The views of a scene show one set of named points, each view turned or mirrored, and shifted as a whole, with a little noise and some points left out.

Scene 1
View 1
K_537: [ 24 -51  11 -30 -16   8   3 -16   9 -55 -21 -52  38  24   9  -7 -23 -11
 -27  26  42   4]
K_995: [  5 -15 -11  -5 -33  19   0  12 -26  15   3 -48  76  24 -29   0 -10   7
  19  58 -21 -38]
K_580: [  0 -44  -3  -1 -21  14  -8  16  -5 -22  -9 -33  58  17   2 -10 -33  -6
 -44   3  19   8]
K_790: [ 45 -61  -4 -27 -14  25   7  -5   1 -62 -12 -43  58  15   8 -11   1 -14
 -21  33  48  -5]
K_749: [ 25 -33  25 -49 -19  -3   9 -41  12 -48 -29 -76  22  39  -1   1 -21  -6
  10  63  28 -16]
K_576: [-14 -27   1   1 -27   8  -9  13 -10   0  -9 -41  56  24  -9  -5 -39   2
 -27  16  -3  -3]
K_437: [ -9 -29   4  -7 -25   6  -7   5  -7  -8 -11 -46  51  26  -7  -4 -38   0
 -24  20   4  -3]
K_98: [-49  -4  20  -1 -32 -16 -15   0  -5  24 -19 -57  32  39 -15   1 -71   9
 -23  16 -24   0]
K_812: [ -4 -27 -13   5 -29  20  -6  24 -23   9   2 -36  76  19 -18  -4 -22   3
 -13  27 -12 -18]
K_466: [-17 -28  23 -20 -21 -11  -8 -14   9 -21 -25 -59  24  35   2  -3 -55  -3
 -33  16  14  10]
K_66: [ 27 -59   1 -20 -14  17   0   0   5 -55 -16 -38  50  16  13 -12 -18 -14
 -42  12  46  10]
K_219: [ 30 -53  15 -37 -14   6   5 -24  14 -63 -25 -57  32  26  12  -7 -21 -13
 -25  31  47   5]
K_761: [-31   6   5  -2 -38  -2  -7   4 -22  41  -5 -60  55  37 -34   5 -41  16
  19  56 -44 -35]
View 2
K_66: [ 18   7  26 -17  17  37 -55 -28  -9 -10  11  -3 -13 -40   5 -13 -28  18
  14  -6  16 -18]
K_812: [-52   5 -15  28  14  31  -9 -22  26   5  19   3 -28 -57  11  13  -3  13
  -9  25  23  -6]
K_576: [-30   3 -15   3  11  34 -12 -17  29  18  10  -1  -5 -47  12  17  -6  10
 -17  11  28  -3]
K_219: [ 35  -4  13 -22  37  55 -53 -31   4 -10  10   7   4 -35   4  -9 -44  28
   7 -23   2 -17]
K_437: [-19   1 -12  -1  17  39 -18 -19  27  15  10   1  -3 -45  10  14 -13  14
 -14   4  22  -5]
K_466: [ 10  -5 -14 -26  22  49 -21 -16  34  25   2   2  26 -33  12  18 -23  16
 -23 -16  21  -1]
K_761: [-67 -12 -60  44  40  52  20 -20  69  20  20  21  -5 -55  13  37 -13  23
 -38  16  10   4]
K_537: [ 25   0  12 -19  30  49 -49 -28   4  -6  10   5   1 -36   5  -7 -37  24
   5 -17   8 -15]
K_580: [-14  10   7 -12  -1  27 -28 -16   9  14   7 -10 -10 -45  11   6  -3   5
  -4  10  33  -7]
K_790: [ 16   5  25  -2  30  43 -57 -36 -11 -26  18   6 -25 -45   3 -19 -36  27
  20  -6   3 -23]
View 3
K_466: [-56   5   0  30  -6  26 -29  12   7 -11 -22  -9   0  11  -1 -12  28 -25
  -3  29  -1  12]
K_437: [-20  -1  17  20  -1  14  -7  11   8 -13 -27  -1 -14  -5 -16 -16  28 -19
  14  15  -3  11]
K_812: [ 15 -11  30  11   1   3  16   6  12 -21 -34   7 -24 -24 -32 -22  28 -15
  26  -3  -6  15]
K_790: [-11  34  26 -18  18  15 -22  14  12  57 -14   0 -39  14   7  -1  51 -20
  39  16 -18  -3]
K_98: [-41 -23  -1  51 -14  20  -6   5  10 -61 -32  -6  12 -11 -26 -25  15 -25
 -16  13   8  27]
K_66: [-25  29  25  -4  10  16 -24  23   4  42 -19  -1 -36  14   7  -2  41 -16
  39  36 -14  -9]
K_995: [ 29 -11  23   2  10   6  18 -14  28 -16 -24   7 -16 -24 -36 -25  42 -27
  10 -39  -6  34]
K_576: [-14  -8  20  23  -4  12   1  13   6 -23 -32   1 -15 -12 -21 -19  24 -16
  17  17  -3  11]
K_219: [-44  35   9  -4  12  25 -39  11  13  48  -8  -6 -20  26  16   0  50 -28
  17  23 -11   3]
K_537: [-39  32  12  -2  11  23 -34  15  11  42 -12  -5 -23  22  13  -1  46 -25
  22  27 -12   1]
K_580: [-20   5  26  16  -1  10  -8  26  -2   0 -32   2 -28  -4 -11 -11  25 -10
  35  38  -8  -3]
K_749: [-39  29  -5  -4  16  31 -40 -13  30  38   0  -8  -3  25  12  -5  61 -44
 -12 -17  -7  27]
K_761: [  7 -29   7  29  -2  12  15 -20  29 -56 -27   2   8 -27 -41 -32  31 -33
 -18 -39   5  46]
View 4
K_749: [-40  17 -12  64  39 -58 -10  41  -4   4 -60 -10  40  58  -1 -43  19  18
  16  50  36 -15]
K_437: [  3  -4   3  15  52 -12 -22   4  -4  -9 -30  11  36  29   2 -23  18  -9
  -4  27   1 -19]
K_576: [ 10  -8   7   7  54  -4 -22   1  -5 -15 -23  16  37  25   0 -17  18 -13
  -6  23  -2 -20]
K_98: [ 13 -18  55  12  60  -1   3  12 -12 -27 -18   2  10  35 -28  -5  18  -9
 -30  22  16 -15]
K_995: [ -9   0 -11   6  42 -23 -20  26  -6 -56   2  39  69  30 -11   4  20   0
  34  13  20 -23]
K_219: [-24  14 -29  52  43 -40 -29  13  -1  31 -70  -9  39  43  23 -60  18   2
   4  52   5 -17]
K_466: [ -3  -5  22  34  54 -17 -10   9  -6  10 -49 -11  13  40  -3 -36  17  -5
 -23  39  10 -14]
K_66: [ -9  10 -40  32  46 -24 -41  -5   1  30 -60   4  47  30  33 -57  16  -9
   6  43 -13 -21]
K_761: [ -1 -12  35   6  50 -17   1  33 -12 -69   9  29  43  37 -36  18  20   1
  11  11  34 -19]
K_537: [-17  11 -26  44  46 -33 -30   8   0  26 -64  -5  39  38  22 -55  18  -1
   4  46   1 -19]
K_790: [-18  15 -51  36  42 -34 -42   5   2  20 -56  10  60  32  33 -52  18  -3
  23  42  -5 -21]

Which points are out of place in each view (at most two, in the order of its rows)? Write none if all are in place.
view 1: K_66
view 2: K_580
view 3: K_537
view 4: K_790

Scene 2
View 1
K_968: [  7  -6  -1  -8   5 -39   8  -3  32  14 -23  27  13 -16  11 -36  29   8
   7  15  -1  18]
K_902: [  2  -4  -9   0  15 -46 -11 -13  20   8 -14  28   5   2   8 -11  15  11
  -8  14   1  18]
K_364: [  0 -12 -14 -20  11 -43 -17 -13  25  13 -16  29  11   0   9 -25  31   4
   8  19   4  21]
K_557: [  9  -8   4 -17  -2 -32  19   7  39  22 -34  24  25 -30  18 -48  42   7
  29  22  -5  18]
K_688: [ -3   8  -6   5  20 -36 -13  11   9  19 -39  18  29  -1  30  29  15  28
  31  39 -13  19]
K_60: [  4  12  -4  37  22 -53  -5 -17  10  -3  -6  28  -9  11   2  16 -17  21
 -46   2  -1  13]
K_491: [  6 -12  -1 -23   0 -34  10   1  37  21 -29  26  21 -24  16 -48  43   5
  26  21  -2  19]
K_58: [  5 -14  -9 -18   5 -45  -4 -18  34   9  -9  32   2  -8   0 -48  31  -2
  -7   7   8  19]
K_936: [  3  10  -5  29  22 -49  -8 -12  10   1 -12  27  -2   9   7  17 -10  21
 -30   9  -3  15]
K_415: [  8 -10  -2 -11   2 -42   9  -9  36  11 -16  30   6 -17   5 -49  30   2
  -3   8   3  17]
K_125: [ -5 -11 -17 -29  14 -37 -25  -3  19  20 -30  24  26   1  21  -6  39  11
  37  35  -2  23]
K_741: [  0  -5  -8 -14  11 -36  -8   2  22  19 -32  23  25  -8  22  -9  32  14
  29  31  -6  20]
K_131: [ -3   2  -9  -3  17 -37 -15   5  12  18 -34  21  26  -1  26  16  21  22
  28  35  -9  20]
View 2
K_936: [ 26  25  23   8 -47   4 -33  11  14  -3  29  30 -48  -5  20  -8  -4  39
  -8  46  12  -5]
K_131: [ 29  19  32   1 -15  16 -41   4  24   2  29  14  -4  -4   3  28   5  25
  23  19 -22  12]
K_557: [ 33 -18  41 -33   7  15 -52   4   9  -8 -27  20  -9  12  19  16   8  -4
  17  23 -30  16]
K_968: [ 27 -11  34 -24  -9  11 -45   9  12  -7 -16  22 -25   9  20   3   0   8
  10  30 -17  12]
K_491: [ 28 -21  38 -33   6  14 -48   7  13  -6 -26  16 -12  14  17  11   3  -2
  20  20 -30  19]
K_741: [ 26   2  33 -12  -6  15 -43   6  22  -1   8  12  -6   3   7  21   2  15
  24  18 -27  16]
K_125: [ 15  -2  30 -10  -4  17 -39  10  33   3  13   0  -2   5  -1  20  -5  20
  36   9 -32  23]
K_60: [ 25  25  20   9 -55   1 -31  13  12  -5  28  35 -60  -5  25 -17  -7  42
 -16  52  20  -9]
K_58: [ 11 -24  28 -27 -14   7 -38  18  19  -6 -23  14 -41  17  22 -17 -14  13
  11  29 -12  15]
K_902: [ 18   2  25  -8 -27   8 -35  14  21  -2   8  17 -36   5  16  -6  -9  26
   8  32  -6   9]
K_364: [ 12 -11  27 -16 -14  11 -37  16  26  -1  -3   8 -26  10  11  -3 -12  20
  21  21 -18  17]
K_415: [ 22 -21  33 -29 -10   9 -43  13  11  -8 -27  21 -35  14  24  -9  -5   7
   7  32 -14  13]
K_688: [ 35  29  33   7 -18  16 -43   0  22   2  39  17   1 -10   2  36  11  27
  21  20 -21   8]
View 3
K_131: [ 77   6 -21  27 -23  -5  -5   6  22 -11  -9  34 -19  28  18 -12  22  18
   1   9   7  36]
K_58: [ 14  24 -12  -5 -14  12  -2   4  13 -46  -4  27 -26  17  -3   0  17  29
  43  21 -22  25]
K_968: [ 31   9 -18   0  -6   9  -4  -2  19 -39  -3  29 -29  22  -3 -10   9  25
  27  17 -19  37]
K_557: [ 32  -5 -17  -5  -4  -1 -10 -13  19 -34  -2  27 -38  21  -2 -13 -18  32
   9  10 -26  54]
K_364: [ 34  23 -11   8 -26   3  -4   6  12 -31  -8  29 -22  19  10   2  19  27
  28  15 -10  26]
K_902: [ 46  22 -20  15 -13  13   1  11  20 -35  -6  31 -18  23   4  -8  37  18
  35  22  -4  22]
K_60: [ 65  26 -36  27  10  35  13  24  31 -43  -4  36  -6  32  -8 -24  78   0
  54  35   9  10]
K_491: [ 27   3 -14  -5 -12  -2 -10 -10  16 -34  -4  27 -35  19   1  -6 -13  33
  14  10 -25  47]
K_688: [ 91   1 -26  34 -20  -4  -4   7  26  -6  -9  36 -18  31  20 -18  26  14
  -6   8  13  40]
K_415: [ 19  14 -18  -5  -3  13  -3  -1  17 -46  -2  28 -29  19  -8  -8  10  26
  37  20 -24  35]
K_936: [ 69  21 -33  29   3  27   9  21  30 -35  -5  36  -9  31  -2 -22  67   3
  42  30  10  16]
K_125: [ 53  14  -8  17 -40 -12  -9   3  11 -12 -11  29 -24  21  24   4   7  30
   4   4  -1  34]
View 4
K_741: [  9   4  -2  -7  -5  18 -10   6  -4 -30 -11   2   7 -31  20  18  24  -5
  -2  18  11  -4]
K_902: [  0  14 -15 -11 -15  28 -38   4 -13   2 -20 -11   1 -12  22  13  23 -24
  -3  22  -2   0]
K_491: [  6 -12  10   7   0  16 -15   1 -28 -42 -34 -14   1 -29   4  37  22  -6
  -9  16   3 -15]
K_415: [  0  -5   2   3  -7  24 -37   0 -35 -17 -40 -25  -2 -12   7  34  21 -22
 -11  20  -7 -13]
K_364: [ -2   2 -14  -1 -16  24 -23  -4 -18  -9 -28  -9  -7 -28  11  23  23 -11
   2  22   5  -1]
K_60: [ -1  35 -19 -29 -18  37 -69  16  -5  30  -9 -17  12  17  44  -7  23 -49
 -12  25 -15   4]
K_936: [  2  32 -17 -27 -15  33 -57  16  -1  20  -5 -10  12   8  41  -5  23 -41
  -9  24  -9   4]
K_968: [  4  -2   4  -1  -3  21 -31   5 -24 -25 -29 -17   4 -16  13  28  22 -18
 -11  19  -3 -11]
K_131: [ 12  15  -6 -17  -6  19 -11  12  11 -23   4  11  14 -30  32   6  25  -7
   0  19  14   2]
K_557: [ 10 -13  18   6   7  15 -16   6 -27 -51 -32 -14   7 -26   7  38  22  -7
 -15  15   3 -19]
K_125: [  5   3 -12  -4 -13  18   0  -1   0 -25 -12   9  -1 -45  15  18  25   4
   8  20  18   2]

Which points are out of place in each view (at most two, in the order of its rows)? Write none if all are in place.
view 1: none
view 2: K_557
view 3: K_968
view 4: none

Scene 3
View 1
K_695: [ -6 -20   0 -34 -10  24 -10 -26   3   2 -20 -18  25  26 -53 -15  18   2
   3 -39 -15 -25]
K_950: [  8   0  58 -25  72 -24 -16 -35  26  -1  -9  -8 -34  -6 -24  -6  22 -33
  32  11  19  39]
K_958: [ 12   2  23 -29  21   0  -8 -21  12   6 -16 -15   0  13 -25  -2  17 -16
  10 -22  -1  15]
K_297: [ 53  37  -7 -54  12   2  22 -33  -4  -4  12   6  11  11 -13  10  20 -44
  25 -15 -19  24]
K_305: [ 60  59   2 -37  -4  -5  18   1   2  19  -3  -4  10  14  24  33   8 -35
   1 -37 -15  49]
K_372: [  6   3  28 -17   6   1 -15  -3  15  17 -28 -24   3  18 -15   5  10  -5
  -5 -38   1  18]
K_853: [ 25   9  -1 -42   7   9   5 -30   2  -1  -4  -6  14  17 -30  -1  19 -23
  15 -25 -15   5]
K_160: [  4 -10  14 -35  14   8  -8 -31   8  -1 -13 -13   8  17 -43 -11  20 -13
  14 -22  -7  -4]
K_720: [ 29  21 -12 -34 -31  18   5  -4  -3  16 -18 -16  31  29 -12  12   8  -9
 -11 -54 -22   5]
K_511: [-47 -56  87  -7  92 -22 -49 -43  41  -5 -30 -26 -46  -5 -62 -34  27  -5
  30  17  34  10]
K_598: [ -4 -12  30 -24  24   2 -17 -22  16   6 -22 -19  -1  15 -35  -9  17  -9
   8 -23   2   6]
K_99: [ 57  42 -15 -55   2   5  26 -32  -6  -2  13   9  18  13 -11  14  18 -43
  22 -21 -23  23]
K_516: [ 10   9  61 -16  62 -26 -18 -17  26  11 -19 -15 -33  -3  -7   5  17 -27
  18  -2  20  50]
K_907: [ 35  27  13 -35  14  -4   5 -16   7   8  -7  -6   2  11  -6  12  15 -29
  11 -24  -7  31]
K_885: [ -6  -4  65  -5  53 -22 -29  -7  30  17 -30 -26 -29   3 -11   2  15 -12
   6 -14  22  40]
K_359: [ -1 -19 -29 -40 -48  42  -3 -20  -8   4 -21 -20  50  40 -58 -14  14  11
 -10 -61 -31 -46]
K_552: [ 26   9  11 -44  28   1   5 -38   6  -5   1  -2   2   9 -31  -3  23 -32
  26  -9  -8  13]
K_456: [  7   2  10 -26 -13  12 -10  -6   7  14 -27 -23  19  25 -23   3  11  -1
  -8 -46 -10   2]
K_95: [ 34  37  56 -21  59 -34  -6  -9  25  15 -11  -9 -32  -5  17  20  14 -39
  17  -3  17  71]
K_442: [ 53  29 -33 -65 -11  19  29 -43 -14 -10  17  10  33  19 -32   2  22 -39
  24 -24 -33  -2]
K_546: [-25 -29  67  -8  57 -15 -37 -20  31   8 -33 -28 -28   5 -36 -14  19  -3
  12  -9  23  19]
K_85: [-12 -12  19 -13 -18  15 -24   4  13  23 -41 -35  18  30 -26  -2   7  16
 -21 -57  -6  -5]
View 2
K_516: [  6  -8  79 -42   6   8   3  23  -3   1   9  16   9  46  22  16   7   1
 -11  27  17   9]
K_160: [-13 -19   6 -28   5  -2   5 -31  25  -4  18  10  44  20  21   7  52  13
   2   9  25  13]
K_885: [ -7 -11  71 -47  13  16  -3   2 -18  -6   3  17   7  59  26  14  11  11
 -10  40  22  14]
K_359: [ -23  -23  -56  -23   10  -16   -8 -102   30  -22   23   13   74    8
   22    1  106   49   -6    6   19   24]
K_958: [ -2 -13  29 -34   4  -4   0 -20  14  -5  17  15  35  27  21  11  45  17
  -9  13  16  13]
K_305: [ 61  13  55 -40 -16 -43 -17 -10  20 -11  33  37  40   9  16  24  64  41
 -54 -11 -28  20]
K_853: [  8 -11  10 -26  -5 -17   3 -25  35  -3  26  15  49   7  17  12  61  17
 -10  -6  11  12]
K_546: [-36 -24  48 -41  21  29   5  -8 -15  -4  -2   7  11  61  27   7  10   1
  10  45  41  11]
K_85: [-13 -14   5 -43  18  -4 -18 -73 -12 -26  11  23  41  43  26   7  72  50
 -20  34  13  25]
K_95: [ 35   3 101 -45  -5  -7  -3  38   0   3  16  25   7  40  20  24   8   5
 -29  14  -2  10]
K_511: [-61 -35  52 -36  26  50  22  13  -9   8  -9  -6   4  66  26   3 -15 -26
  39  51  65   4]
K_720: [ 22  -3   2 -34  -1 -31 -18 -60  18 -20  27  27  56  12  19  13  87  51
 -35   0  -8  24]
K_907: [ 28  -2  40 -35  -7 -21  -3  -9  22  -5  26  23  36  15  18  17  51  22
 -27  -2  -2  14]
K_695: [-25 -23 -23 -26  10  -3   1 -64  23 -12  17   8  56  19  22   3  74  28
   2  12  27  18]
K_99: [ 43   0  24 -24 -20 -39   2  -5  53   3  38  21  55 -13  13  18  67  18
 -27 -29 -10  11]
K_950: [ -5 -16  69 -35   2  13  15  31  11  10  10   8  12  37  20  14   2 -16
   5  17  28   4]
K_372: [  0  -9  31 -42  10  -4 -13 -37  -4 -16  12  23  32  40  24  12  52  35
 -21  25  10  20]
K_442: [ 28  -7  -9 -15 -19 -39   7 -25  67   3  41  15  68 -25  12  13  80  16
 -15 -37  -2  11]
View 3
K_511: [-53 -60  13 -19 -15  -4 -58   6  35  45 -77 -54  19  10 -10  47 -26  -5
 -60  -2 -33 -23]
K_695: [ 17  -2  15  18  44   1  -9 -40  49  23 -15   7   3  30 -44   6  44  33
 -26 -14  27   2]
K_456: [ 27  15   1  10  44 -11  11 -36  22  15  -9  -4   2  38 -30  -7  31  24
 -45 -41  22   7]
K_359: [ 45  10  24  38  65   4  10 -45  62  20   2  26   1  38 -65  -7  73  48
 -17 -13  45  13]
K_885: [-16  -7 -11 -22   7 -18 -12 -15  -4  22 -41 -44  10  26   5  11 -22  -4
 -73 -47 -15  -8]
K_85: [ 40   5   7  22  39 -13  19 -14  27  18 -17 -12   8  42 -39  -8  31  27
 -58 -42  14  12]
K_442: [  -7   44   -9  -14   62    5  -16 -110   20    7   20   33  -18   20
  -14   -4   47   28    7  -24   55   -6]
K_372: [ 17  10  -4   0  31 -14   7 -29  10  15 -18 -17   4  35 -16  -4  13  14
 -56 -47  11   3]
K_99: [ -10   49  -21  -25   51   -3  -12 -105   -2    4   17   18  -18   22
    3   -7   27   15  -10  -43   46   -8]
K_516: [-31   2 -18 -34   6 -16 -21 -36 -11  18 -35 -40   3  20  17  12 -27  -9
 -62 -48  -9 -14]
K_853: [ -4  20  -5  -9  43  -2 -14 -71  20  14  -3   7  -6  24 -15   2  28  20
 -21 -29  31  -4]
K_950: [-49  -7 -14 -39   4  -9 -40 -46  -1  24 -38 -36   2  12  16  24 -23  -8
 -47 -32  -7 -22]
K_95: [-33  24 -33 -47  12 -20 -14 -58 -31  10 -21 -36  -4  21  32   5 -32 -14
 -60 -63  -2 -14]
K_297: [ -18   42  -21  -27   47   -3  -17 -102   -1    6   11   13  -16   19
    5   -1   20   13  -11  -40   39   -9]
K_907: [ -4  32 -19 -20  37 -10  -3 -70  -4   9  -3  -6  -8  26   1  -4  10   9
 -36 -50  24  -4]
K_552: [-23  15  -9 -22  34  -1 -27 -75  15  17 -10  -1  -6  17  -3  10  15  12
 -21 -27  24 -13]
K_958: [ -5   8  -5 -10  30  -7 -11 -47  14  18 -18 -13   0  25 -12   6  12  12
 -41 -34  14  -5]
K_305: [ 11  62 -32 -25  47 -18  19 -84 -27  -5  17   1 -14  34  12 -23  11   7
 -41 -75  34   3]
K_160: [ -5   1   4  -3  34  -2 -19 -48  31  22 -18  -3   1  24 -24  10  24  20
 -30 -21  20  -6]
K_720: [ 35  37  -6   9  57 -10  20 -60  15   6  10  12  -5  40 -27 -18  42  28
 -33 -49  39  11]
K_546: [-21 -31   4 -11   3 -11 -26  -5  20  31 -52 -42  15  23 -11  23 -13   2
 -65 -26 -17 -11]
K_598: [ -4  -5   3  -3  27  -7 -16 -33  24  23 -27 -16   5  26 -19  10  13  15
 -44 -27   7  -5]
View 4
K_516: [-18  10 -16  50  -5 -33  25 -12 -15  -2  39   8  49 -23  28 -35  16   8
 -26  43 -15 -18]
K_853: [  8  -1  10  40  -4 -30 -22 -51  18 -20  19  12 -10 -35 -34  11  17   0
 -16  38  -2   0]
K_85: [ 44  31 -28  14  32   4  11 -25   1 -22   6  -3 -23 -18 -16  40  32  -9
 -20  26   5 -17]
K_99: [  1 -23  12  60 -31 -45 -39 -66   8 -19  36  17  -5 -42 -56  12  -9  13
  -9  40  20  -2]
K_297: [ -5 -21  14  59 -30 -47 -35 -62  10 -18  37  17   2 -41 -47   4  -5  12
 -12  41  12  -1]
K_442: [  7 -22  28  51 -23 -42 -54 -78  30 -26  22  19 -27 -45 -70  24   1   4
  -9  40  11  10]
K_907: [  4  -6  -7  50 -14 -32 -10 -44  -5 -14  35  10  10 -32 -26   6   1  10
 -15  37  13 -12]
K_359: [ 52  23   6   7  32   2 -28 -55  38 -34 -14   4 -63 -29 -53  61  41 -19
 -16  27  -4   6]
K_95: [-22  -6 -24  66 -25 -42  22 -16 -32   1  56   9  60 -26  15 -36  -7  20
 -21  42   8 -26]
K_552: [ -9  -4  15  47 -11 -39 -20 -48  18 -15  24  15   6 -37 -21  -8  17   2
 -18  43 -13   3]
K_305: [ 16 -20 -25  62 -31 -33 -14 -49 -27 -13  50   8   9 -31 -48  22 -25  22
  -7  32  48 -26]
K_160: [  8  14   9  30  11 -24 -10 -41  24 -19  11   9  -9 -32 -15   5  32  -8
 -22  38 -19   3]
K_546: [ -6  36 -12  26  25 -17  34  -3   4  -6  14   4  32 -19  42 -28  46 -10
 -33  41 -42  -9]
K_456: [ 33  17 -16  25  16  -8  -3 -35   5 -21  13   2 -19 -23 -26  32  22  -5
 -18  29   7 -12]
K_511: [-32  46   9  23  33 -27  40   6  23  -1   6   7  47 -21  73 -62  70 -19
 -42  48 -82   4]
K_695: [ 28  22   9  16  26 -10 -16 -44  32 -26  -4   7 -34 -29 -27  30  42 -17
 -21  33 -18   6]
K_372: [ 23  18 -24  31  13 -11  11 -25  -6 -15  20   1   1 -21  -7  15  21  -1
 -20  32   4 -17]
K_598: [  9  21  -3  28  15 -18   5 -27  12 -14  12   6   3 -26   1  -1  34  -7
 -24  37 -21  -4]

Which points are out of place in each view (at most two, in the order of its rows)? Write none if all are in place.
view 1: K_85
view 2: K_511
view 3: K_95
view 4: K_359
